Each row is a point on a landscape with many valleys, with its height.
A ball rolls from a point to the lowest of its 2 nearest points, and stops where none of them is lower. Distance is the straight distance between rows; heights are no part of it.
lovo (h 433): 124,84,97,82,93,104,81,87,84,108,71,109,72,83,75,100,100,114,103,105,86,95
podo (h 411): 88,110,91,121,102,97,123,107,120,101,113,94,123,132,111,104,92,61,123,88,79,117
nimi (h 162): 105,108,105,97,100,98,93,98,107,109,112,88,103,98,110,108,101,103,103,84,101,117
defo (h 334): 95,90,100,110,93,88,96,93,98,111,87,115,102,99,103,105,113,113,112,126,77,98
bero (h 190): 123,131,76,106,111,93,130,82,95,58,106,128,119,119,93,94,98,85,109,72,120,88
muz (h 391): 103,111,95,108,102,94,111,104,119,106,119,95,116,123,111,105,90,73,120,76,88,121
nev (h 596): 81,79,107,108,104,89,69,118,115,106,114,112,92,106,97,100,101,101,137,92,92,95
dizu (h 216): 106,122,80,120,107,88,135,85,106,65,98,132,131,131,102,92,102,78,122,90,99,89
Nisar (h 506): 101,115,98,95,95,92,93,96,86,83,86,108,108,86,111,98,111,121,87,112,98,80
gutul (h 404): 90,96,106,101,117,103,71,111,103,100,128,84,89,102,100,96,95,105,104,76,121,100
lapu (h 463): 95,103,94,119,99,75,94,99,100,93,100,130,116,116,112,106,102,100,123,98,81,87
riva (h 387): 88,97,110,77,85,111,118,98,108,113,90,69,104,81,109,96,110,109,78,123,111,111
nop (h 376): 85,112,98,116,93,96,126,90,100,82,89,88,117,93,127,113,107,95,68,128,100,98
dogiv (h 172): 125,84,108,112,105,109,83,113,102,129,123,101,84,88,89,115,91,94,105,76,113,124
kod (h 451): 128,76,102,80,93,112,85,88,93,119,73,104,64,83,67,101,98,105,105,101,92,107
Lipa (h 338): 95,105,91,101,121,92,106,120,103,80,125,99,105,130,88,103,72,65,123,59,105,103
Luteg (h 479): 105,109,100,84,82,100,104,96,89,85,69,109,104,71,106,99,107,123,83,121,98,81
ketol (h 344): 81,92,104,91,92,100,129,104,101,97,93,77,99,87,105,97,102,109,51,153,110,90
fuva (h 330): 127,98,95,82,79,102,97,84,86,101,51,121,81,72,94,101,95,108,103,115,81,92
valef (h 363): 89,93,115,62,84,116,117,106,108,110,82,72,99,80,94,87,106,117,70,128,115,97
mige (h 533): 93,89,106,92,98,99,86,100,102,110,99,97,92,97,95,96,113,121,108,107,96,102
Bol (h 345): 95,69,111,92,78,114,112,91,112,138,80,103,81,99,72,90,117,103,113,131,83,111
Nobo (h 319): 93,115,86,100,126,104,119,113,102,72,117,92,111,137,91,97,76,65,122,65,98,107
Takun (h 174): 72,81,110,100,89,110,120,98,110,124,113,77,95,95,95,89,121,101,86,137,108,113
keriz (h 250): 128,96,101,78,98,109,83,98,76,99,79,104,75,69,82,107,93,118,80,100,108,92
difu (h 541): 68,102,103,103,123,88,72,109,96,85,114,91,105,116,113,82,95,106,106,90,110,74
ziru (h 561): 92,91,103,100,103,91,77,106,105,107,108,105,98,101,101,102,106,112,120,96,91,100
Guz (h 399): 121,92,97,96,99,96,73,94,86,107,86,118,79,87,85,104,101,116,112,96,83,95
zifo (h 287): 101,126,81,101,126,114,130,101,97,64,106,92,119,138,94,94,84,74,108,68,100,108
gor (h 320): 114,87,110,84,109,118,78,105,91,114,111,86,75,80,82,101,102,119,82,94,128,108
naru (h 343): 93,95,110,63,83,110,118,109,100,96,72,83,102,78,93,87,100,122,65,133,109,82
mino (h 290): 90,121,95,120,99,99,128,87,102,78,90,92,128,109,125,110,107,88,77,109,98,100
Fek (h 261): 88,77,103,112,91,92,105,97,107,124,96,106,94,101,100,107,114,106,112,134,79,107
Vunem (h 314): 93,72,107,104,84,102,100,96,112,134,89,107,86,99,85,96,116,107,121,130,78,111
toze (h 410): 127,98,104,105,91,94,87,95,114,131,86,117,90,94,103,105,94,103,121,103,76,117
Niro (h 284): 112,74,106,107,106,105,64,114,109,116,110,114,71,91,79,103,100,106,127,85,96,105
Medo (h 366): 142,98,97,88,89,103,89,84,87,112,58,122,76,74,94,108,85,100,102,104,85,101
masu (h 350): 84,100,98,114,94,109,99,113,131,115,134,86,109,105,106,94,95,61,129,73,93,128
lato (h 368): 100,73,118,76,75,125,114,90,111,136,75,99,78,94,68,87,115,100,107,121,93,112
Rekin (h 323): 122,127,97,94,107,97,95,98,79,71,102,104,108,86,108,106,93,110,69,79,124,84
Likoz (h 255): 62,79,107,108,100,110,108,103,111,115,122,73,93,105,99,78,119,100,91,132,114,105
mekof (h 415): 80,101,106,93,90,111,118,95,111,113,105,59,109,87,115,94,113,99,79,120,107,119
geti (h 157): 90,84,108,92,83,100,118,93,105,120,83,95,98,89,102,106,112,110,92,137,90,110
tem (h 400): 66,87,96,114,111,86,102,101,92,94,113,87,95,109,110,93,108,108,77,148,104,81
koro (h 592): 85,101,100,96,113,90,70,103,89,90,107,100,99,103,105,87,104,122,102,100,106,77
tir (h 466): 121,73,110,83,88,123,92,91,105,127,83,100,59,87,65,92,104,104,110,102,98,117
gozot (h 249): 115,127,81,102,120,101,129,91,95,60,108,108,117,129,94,97,87,80,106,68,110,101
Melu (h 349): 79,115,85,122,116,98,133,101,105,73,104,102,126,144,104,99,91,67,115,90,85,100
tis (h 480): 110,73,113,88,89,125,90,98,113,128,100,101,65,86,69,88,111,110,116,99,102,122
dof (h 607): 100,109,95,97,103,88,72,99,78,85,98,121,96,96,101,97,105,123,105,95,96,74
sov (h 140): 95,123,94,110,104,96,118,89,102,79,97,97,128,119,117,105,104,89,92,89,94,101
sono (h 99): 120,129,81,113,100,89,128,82,102,68,99,137,125,118,101,96,103,86,114,82,108,89
zik (h 294): 96,128,95,95,114,102,95,96,94,75,105,82,115,110,118,96,99,102,78,83,111,90
neza (h 240): 105,121,94,105,106,90,108,93,100,84,104,109,121,118,112,107,97,93,106,78,96,104
nagub (h 388): 137,96,102,94,89,101,89,87,100,126,69,116,79,81,97,108,87,101,111,102,83,113
Pof (h 223): 103,92,106,83,84,102,110,90,100,116,70,101,98,82,101,104,107,112,96,127,87,106
resoz (h 351): 75,116,96,107,112,108,102,106,106,90,118,73,113,125,110,95,94,80,104,73,98,109
nudi (h 705): 66,69,108,116,97,96,93,110,115,117,114,99,92,107,95,95,119,105,122,124,93,102
peka (h 467): 78,95,105,101,126,95,62,114,102,93,123,89,91,109,104,87,90,106,108,79,124,82
seko (h 584): 120,116,91,102,91,92,79,94,74,87,89,131,94,84,99,103,105,119,104,92,94,77
kur (h 459): 74,104,97,109,111,87,96,101,89,84,103,91,111,106,120,89,111,111,78,129,103,73
zanal (h 293): 99,117,81,114,116,90,134,96,108,66,101,118,125,140,98,93,90,71,127,84,92,98
zan (h 681): 56,72,109,113,107,99,87,112,112,108,117,90,92,110,100,80,114,106,115,121,109,92
Viz (h 394): 68,106,90,128,109,102,124,107,108,89,112,88,120,137,112,104,92,63,113,93,81,107
kosod (h 427): 96,107,103,98,84,98,123,93,101,91,75,95,115,80,123,109,106,107,78,128,99,98
Vikib (h 231): 115,114,99,100,112,96,95,100,92,91,117,95,109,106,105,113,90,98,90,69,112,108
kom (h 511): 86,102,97,100,101,89,89,100,84,87,92,106,105,95,108,89,115,125,87,127,98,70
peve (h 354): 105,91,109,98,116,111,74,111,95,108,128,83,83,90,92,101,97,112,89,81,129,107
paf (h 303): 105,102,97,108,110,105,95,117,112,106,140,87,101,112,96,107,82,69,112,57,110,123
ladir (h 280): 127,110,98,83,94,104,88,100,74,84,79,110,88,61,95,107,92,122,74,96,113,82
Zum (h 409): 92,96,98,123,94,78,99,95,97,101,95,126,112,108,113,108,110,106,114,119,77,91
Sakib (h 224): 121,73,109,112,105,113,74,114,106,127,118,109,71,85,80,108,96,100,117,83,107,117
gitur (h 548): 127,116,92,109,101,85,90,95,86,90,103,142,104,102,98,108,94,103,113,77,95,88
Numot (h 59): 84,80,110,95,80,107,128,91,110,130,97,87,96,88,98,102,114,100,89,141,99,119
vogi (h 85): 139,102,110,96,96,108,101,96,97,131,95,102,91,77,107,123,77,92,91,86,110,127
mubi (h 126): 139,96,107,113,102,104,96,108,101,137,114,105,92,88,98,122,79,85,99,77,108,130
zolaz (h 389): 88,77,107,84,76,103,131,98,96,114,75,100,92,91,86,105,107,106,72,153,94,94
bagu (h 453): 73,110,100,104,104,113,108,98,107,101,112,54,113,103,119,90,110,93,81,105,104,111
Mos (h 564): 134,120,91,111,89,90,90,87,82,93,85,148,97,90,101,106,99,107,111,87,91,82
git (h 329): 109,130,94,96,117,98,93,98,83,69,111,96,112,105,110,98,94,104,77,75,119,83
Lono (h 277): 100,136,88,106,110,109,130,86,99,63,96,95,129,124,109,98,100,83,87,81,104,96
lor (h 348): 124,93,97,108,108,92,69,105,82,103,105,125,85,94,89,114,93,109,108,82,96,93
fezo (h 500): 93,113,90,118,104,74,101,102,95,76,104,133,122,126,109,99,98,90,126,87,91,81
Gon (h 324): 91,105,94,107,107,110,102,119,121,103,136,86,105,116,95,101,82,56,125,59,99,122
likem (h 234): 90,121,99,95,109,101,100,99,98,78,98,72,117,99,123,89,105,107,69,104,110,85
Gedos (h 286): 85,111,101,93,103,101,110,102,100,85,95,68,112,91,121,86,108,112,62,127,109,84
pog (h 317): 88,103,105,79,93,100,117,107,100,90,86,76,108,83,109,86,105,120,61,136,110,82
Piva (h 273): 84,109,100,105,108,95,92,102,104,96,115,85,112,115,113,100,102,96,106,84,98,104
siper (h 304): 130,125,97,92,94,103,97,97,76,76,86,117,100,67,106,113,90,112,70,85,120,80
Tup (h 260): 121,102,97,107,115,91,87,109,87,98,122,111,103,107,96,117,85,96,99,67,112,103
kulek (h 133): 125,104,108,94,95,103,94,95,105,123,104,99,95,87,107,115,91,101,101,86,101,124
zop (h 535): 115,109,91,108,111,78,91,106,91,84,115,133,110,118,98,107,86,93,118,70,100,90
pifa (h 371): 95,104,99,112,95,99,102,106,126,119,124,86,111,110,112,100,99,75,122,80,88,127
Nes (h 401): 95,76,114,66,70,120,121,94,104,123,62,98,85,93,72,95,109,101,89,131,93,100
seso (h 406): 67,115,96,109,114,121,101,102,105,94,117,54,113,119,118,87,99,84,90,87,101,105
roro (h 524): 102,110,88,107,111,75,102,108,95,72,114,131,116,127,96,100,84,85,130,70,99,88
gad (h 365): 83,83,109,85,82,103,131,104,100,109,90,91,91,91,86,101,105,107,57,157,107,90
kifir (h 288): 121,89,106,86,102,110,81,99,87,114,96,97,79,79,87,110,97,118,90,94,108,106
Feven (h 272): 106,102,102,104,114,105,89,109,99,103,133,82,99,107,100,110,88,87,97,62,118,117
ran (h 300): 115,90,102,110,115,91,68,116,88,103,122,116,91,101,89,118,87,101,107,73,108,97
Naz (h 333): 70,83,105,101,104,99,101,103,104,107,108,81,98,105,103,86,118,113,85,136,107,92
Tun (h 432): 106,91,104,111,88,93,93,99,121,132,98,110,100,98,107,104,104,98,126,110,77,117
bele (h 454): 105,116,103,91,81,101,116,94,100,81,67,105,116,69,119,106,103,113,78,120,104,90
vuko (h 638): 65,79,109,108,109,91,70,116,113,100,113,99,91,108,99,88,105,108,129,101,105,86
befar (h 502): 101,79,109,94,95,112,82,102,114,121,108,96,78,90,85,93,111,113,120,96,100,114
fibe (h 281): 115,92,101,81,77,103,108,88,95,110,53,114,91,78,99,104,99,109,99,127,80,97

Two balls start at each pair of points below. Name the first point that both come to, or write never.
Nobo, Viz => sono
masu, befar => Vikib
peka, Lipa => never
zan, bagu => never
kom, bele => never
gad, riva => pog

Where does a ball stop that starts at each point below?
pifa => Vikib
Nisar => sov
mekof => likem
difu => keriz
dof => Fek
Nes => Fek
seso => vogi
tis => Vikib
Niro => vogi
